Points on a hilly landscape, in no order, each with its height.
A ball rolls from a point to whichever of its 2 nearest points has the largest drop for the distance, and stops where none of them is lower. Distance is the straight distance between rows; heights are no part of it.
pived: [  6  -8   0   8  14 -17   1   6   0   0   5   4 -25  -8  -1   1   7 -38
  -5   0  15   6  -8  14 -26]  (h 4.47)
Zumid: [-12  -5 -10  -7  12   9 -17  -6  25   8 -31   1   8  13   8 -15   9   0
  -7  -3  -3 -26 -14   8 -19]  (h 4.97)
kov: [ 17   9   9  11   2 -28  13  -2  -5  -4   3 -20 -42  17 -18   6   0 -12
  28   0  10  17 -10   4  27]  (h 3.45)
Gudi: [ -6  -2  22   8  -2  10  15  -2  -4  -4  -3  -7  13 -16  23  -4  -9 -12
 -11 -15  30 -16 -11  16 -31]  (h 6.26)
meb: [  4 -19 -24  -2  -7 -18   6  12  -7  -1   0  -9 -13  17  -8  17  12   9
  24 -13 -11  33  -5   6  18]  (h 5.23)
Lare: [  3  18  -4   0   6  14 -21 -18  12 -19  -1  -9   3   6  11 -18   9  14
 -37  10 -10 -17  14 -15 -14]  (h 3.74)
Vaz: [ -2  21 -21  12  14   1 -17  10  43  16  -7  -7  -5 -12 -21   2  16  17
  11   5  17 -11  -3 -11  24]  (h 3.20)
pifu: [ -7 -12  15  -3   3  10   4 -24 -18 -20  19  -9  -9   1  -4   5   3  -6
  -9  -1  -8  -4  14   8 -13]  (h 1.33)
tas: [ 16  31   5   6 -17 -16  -9   6  24  10 -15  -7 -10 -28 -14   5  -2  -1
 -10   8  15 -11 -15 -17   6]  (h 3.63)
nofoz: [ 27   6   4  33   5 -17  -4   1 -13   5  11 -27 -26  14 -28   6 -11 -21
  50 -11   7  42  -1   8  28]  (h 3.23)
bizut: [  2  38 -20  14  18   9 -24   0  42  32  -1  10   0   2 -10   7   4  17
  14   1  13  12 -24 -20  31]  (h 2.84)
nuf: [ -8 -26  15 -15   4  12  20  -1 -43  -5  19  13  -1  19   6  -7  -5 -34
   4 -10 -20  -5   3  28 -25]  (h 7.19)
kifof: [  5  24  24  17  10  -3   8  21  33  20   0   1   8 -24   8   1 -15  -7
  -1  11  46   6 -17   2   5]  (h 1.54)
Veru: [ -1 -27  10 -13  -8  17   7  18 -59 -17  29 -13 -11  34 -38 -16 -11  -3
  34  -4 -42  28  33   6  -1]  (h 2.20)
kun: [  4  32  18   8  12 -15  -4  -6  20  32   1  15  25 -25  34   2   8  20
   5   8  34 -27 -13   4 -28]  (h 1.41)
niv: [ 32  34 -29   4  21  -8 -19 -18  12  38   4   4  19 -12   9 -33  13  26
  -7  36  29 -25 -22 -21  -2]  (h 2.78)
Vubu: [ -6 -28 -10   2 -16   3  -3   7 -32  -6   6 -23 -19  28 -18   6  -7 -13
  30 -23 -26  35  -3  -2   9]  (h 5.40)
Miv: [-29 -21  11 -32 -11  32  15  -7 -33 -19  14  16  -7  23   3   2 -10 -22
  17  -2 -26  -8   0   3 -11]  (h 7.31)
mitor: [-14 -18   0   9 -13   3  17  18   1  -3  -3 -17 -11   1   8  -3   2  -9
  -4 -21  13   9  -1   5   0]  (h 5.75)
Dudel: [-15 -19  -4 -15 -17  -3  -8  10   1 -25 -14  17   2  13 -14  10  -5  15
 -11   0  -6  -6   6   4 -20]  (h 5.03)
muv: [ -6  -6  -9 -15   3   3  -8  -2  -1  -6  -7 -25 -17  -9  -4  -1  20  10
   7 -10 -13  18 -14 -13  48]  (h 4.37)
Sig: [  0  27 -14  22   8 -11  13  -7  26  14   5   9  -5   5  19  16  -4  12
  -2  25  28   8 -23 -11  13]  (h 2.85)
lirad: [  5   6  -6  13  20  -3 -10  -7  24  -3 -14   8 -10   3   1   0   2 -15
  -3   6  14 -14 -13  10 -22]  (h 4.74)
tora: [ 19  37 -25  10   2   3 -13 -25  11  45   6   5  31  -9  27 -20   5  28
  -7  15  12 -30 -13   4 -19]  (h 2.44)
gudiz: [  7 -14 -11  20  16  -5  11  22  -3 -10  22   2 -31   5 -25  17 -18 -13
   8  -6  22  34  13  13  12]  (h 2.22)
simef: [  0 -18  -1   0   9  -4   8  -1 -43 -20  34 -23 -25  20 -31  -2  -1   8
  12  -5 -19  33  33  17  -4]  (h 1.98)
gipo: [ -9 -21  22  -6 -17  38 -18 -12   1 -26   2 -13   9  -4  -8   7  -4 -15
   4  -3 -17  -1  23   7   1]  (h 0.88)
lem: [ 11  20 -23  13  -7  16  -3 -17  14  -5 -13  -9  -1 -14   3 -10  -1  20
 -40   8  -4 -19   3 -20   7]  (h 3.96)
zez: [ 18   3 -25   7  15  -9  -2   1   9 -15 -20 -18  -5  -5  -5  -3  15  22
  11 -11  -4  25 -14 -33  51]  (h 4.13)
zapu: [  5  48 -11  12  17 -12 -21 -10   7  45  -2  12  18 -30  24  -8   4  14
 -16  10  22 -30 -16  -9 -39]  (h 1.99)
soke: [  5  -4  -4 -24  -7   7  -3  -1   0  -4  -8 -10 -13 -10   1 -16  22   3
  -7  -6 -17 -12 -13 -10  20]  (h 4.58)
buno: [ 10 -14 -14   4  -4 -19   8   8  -9   4   2  16   5  -4   6  12  -2  -3
 -21   4  26  -9 -30   0  -2]  (h 3.75)
kubup: [  6  15 -23  20  12   0 -16 -18  27   5  -1   3   2   8  14   3   3  27
 -10  18   7  14 -21 -19  27]  (h 2.43)
Goruz: [ -4 -16   4   3  -8   0  15  14 -31   3  10 -31 -14   9   4  -8 -27 -24
   5  -9  -6  14  31  39   1]  (h 5.93)
viz: [-15   3  11 -21 -20  22  -6 -18  -5  -9  -2  17  25  18  21  -4   9   9
  12   7 -36 -22  14  -8 -10]  (h 1.55)
finin: [-35 -11  19 -18 -19  16 -18 -14 -22  -7  -8  38  32   9  15   3   0  -3
   1   2 -28 -42  18 -16 -24]  (h 1.86)
piv: [-23 -22  25 -19 -29  25  -1   6 -25 -31   0  27  30  11  -1   9  -8 -10
   2  -3 -25  -7  27 -11 -35]  (h 2.21)
tus: [  4   5  13 -11 -11   5  21 -23  -3 -11   4  -3  -7 -22   8  15  -2   5
  -2   3  -9 -16   2  12 -14]  (h 1.75)
daf: [-22 -21  22 -25 -10  -3  15   4 -13   3  -5   9  16 -11   4  -8   1  11
   3 -17  -7 -23  20  21 -10]  (h 6.81)
tafi: [  8 -19  11  18   2 -11   9 -12 -27 -24  25 -24 -27   8 -16   2   0  -3
   8  -6   4  17  14   7  -1]  (h 1.71)
Bugul: [  4  -1 -14  12  -3 -17   2  10  25   7   1   6  -2  15   1   8  26  -1
   3  -9 -18  28  -1   8   5]  (h 5.05)
nufip: [  0  -7 -17   7  11  -4  -2  31 -35   9  28 -16 -40   7 -34   7 -17 -15
  16 -11  12  31  11  33  13]  (h 2.67)
Favu: [ 26   9   4   5  -4 -19  -2  27   8  12   4  -2 -12 -19  -6   2   7 -39
   4   3  24  18 -16  -4   5]  (h 4.17)
pabup: [-14 -17  14  16  -9   2  25   8 -15   3   3 -17  -2  -6  12  -2 -21 -22
  -5 -11  13   3  21  25 -24]  (h 5.99)
daviv: [-13   1  27  -4  21   6  -2 -15  -5   1 -16   6  20  -7  28 -12   2   9
 -29 -16  10 -39  -7   9 -28]  (h 6.50)
fovop: [-20 -20   5   3 -21  12   6   7  -9 -13   2  -8   1  27   2  -7  -1 -12
   4 -14 -18  16  -6  -5   8]  (h 5.56)
duni: [ 15 -25   4  -1  -7  11 -15   1   4 -26  -1 -14  -2  -3 -28  10  -6 -15
  21  -3  -3  19   8  12  -4]  (h 1.29)
fen: [  7   4 -14 -10  17  15 -17   4  10 -18 -15  17  16  -3  12 -17   0  14
 -48  12  -6 -23   5 -13 -31]  (h 3.53)
moma: [ -7   7 -17 -29   0  18 -14   1  -3   2 -13  21  29  -8  25 -22   6  13
 -43  18 -33 -35  11 -23 -22]  (h 3.28)
ror: [-20   0 -14 -20  12  10  -4   3  -8   7 -20  23  25 -20  37   2   3  -5
 -26   9 -21 -41  14  -5 -42]  (h 3.59)
mivu: [  4   2  -4 -10  -3 -26 -18   4  14  -8 -18   4   1   7 -11   0   0  24
  -8   3   0  -2   2   5   2]  (h 4.85)
Zakup: [ -4   7  11  22   0  -7  21  37   9  14  13   7   3 -13 -10  13 -24  -8
   7  -2  53   0  -3  14  21]  (h 2.38)
supem: [ 29   3   3  19  -5  -2  11  -2  13  -2   5  -6 -10  -8 -25  22   2 -18
  21 -24  -6  25   4  18  42]  (h 2.65)
Buvak: [  6   3   0  32  12 -15   3   9  27   0   9  -2  -8  -7 -36  11   5   1
  14  12  43   6 -20 -26  27]  (h 4.22)
Badog: [-17 -18  33 -19 -15  12   6  -4  -7 -15   4  29  27   4  -2   0  -6 -14
  -2   7 -43  13  30 -13 -12]  (h 2.48)
Lesub: [ -8   4   7 -19 -29  10  19 -23  -5 -10 -18  -5  13   0  20   8   7  -4
  16   5 -25 -17  11  -9 -20]  (h 1.21)
Dusez: [ -1  -1   6  -1 -11 -26   5 -26  20  10  -7  10  -2  -3  -6  -5   5  24
  -7   7   6  -1 -13   2  -7]  (h 4.65)
Gozu: [  9  32 -11   9   4  -2  -4 -14  20  16  -7   4  -1 -25   1  -4  -5  16
 -29   6  20 -22 -16 -20   1]  (h 3.98)
gamam: [ -3   8 -10   5  19 -22  -9  24  27  12 -17 -14 -23  -6 -21   1   6  -2
  25  -4  12  12  -2 -16  41]  (h 3.57)
pog: [  7 -25  -8   0  14  -2  -5   5   9 -18   5  -4 -23 -13 -33  12  -5 -12
  17   3  20  24  -1  12  13]  (h 1.72)
vik: [-21 -47  12 -18  -2  22  21  22 -55 -14  22   2   9  19   1 -17  -8 -18
  14   4 -17  -1  32  20 -12]  (h 7.08)
Fiz: [ 25   4   6   2 -18  -1  17  -1   4  -1  12  -1  -5  -9   1  21 -10 -11
   0  -2 -11  12   8  23  14]  (h 2.26)
Gog: [  9   5   7  -7  -2  10 -24 -16  23 -14 -10   1  14  17  14   4  10  19
  -2  13 -17  25 -12 -17  30]  (h 2.09)
todiv: [ 16  25  -6  14   3 -33 -19  16  19  14 -16  -9 -19  -5   7  13   6 -25
  -5  11  18   1 -20 -18   1]  (h 3.91)
Valur: [  7  30  28  -4  20 -12   3  11  23  15  -5  11  18 -13  15 -14   4  17
  -9   6  46  -5 -14   2 -11]  (h 0.83)
Lov: [ -6  -5  12 -27 -19  12 -16 -16   2  -4   3  13  20  19  18   7  10   7
   0   0 -27   2  -5  -2  20]  (h 1.82)
Sumil: [-11  -9  43 -14   5  11  10 -10 -28  -7 -10  17  29 -15  18  -4   1  11
 -13 -14 -10 -41  18   9 -20]  (h 6.65)
vob: [-28 -16  -1  -5  -8  22  25  12 -14  -4   8 -12   0  26  -1   0 -21 -13
   9 -16 -25  16  30  15  -3]  (h 5.74)
goko: [  2  -2 -15  12 -10 -25  11   8   8   1   2   8 -11   5  -4  21 -17   4
  -8   6  23  17 -20 -11  16]  (h 3.34)
gusug: [ -9  14 -12  14   0 -10  12 -16  20  26 -11  11  19 -15   5   0   0  16
 -21   2   7 -14 -12  -3 -17]  (h 4.34)
bir: [ -6  16 -29 -15   4   4 -12 -20  -3  31  -4   4  22   1  24 -28  15  20
 -23  10 -10 -24 -26  -8 -24]  (h 2.79)
kuvaf: [ -9  15 -22 -39   6  12 -19 -16   4  12  -7  13  12  16  25 -23   7  21
 -19  28 -36 -27   4 -12 -14]  (h 3.07)
tabil: [ 44  -3   0  18   5  -5  -1  12 -16 -12  13 -14 -28  -3 -35  18 -14 -15
  25 -30 -12  49   3  15  33]  (h 2.97)
Dab: [-31 -37  15 -17 -10   7  36   4 -34  -9   4   6  13   7  11 -11   2  -8
   4   2 -23 -21  39   9  -7]  (h 6.96)
lelom: [ 17  15 -13  18  18 -18 -15  12  15  -2 -12 -11 -18  -9 -18  10   9  14
  19  -2  27  23 -18 -36  48]  (h 3.87)

For each start below, name the point where the ball stops.
vik => fovop
nofoz => Lesub
lem => Valur
ror => Valur

Call two points neighbours if one is among the 2 nearest of the other. Go from one point of each pair to the other, from neighbour to neighbour, staying as low as possible. Name the highest point that can't be avoided.
Valur, Lesub => goko
tas, Valur => Gozu
pifu, Lesub => tus
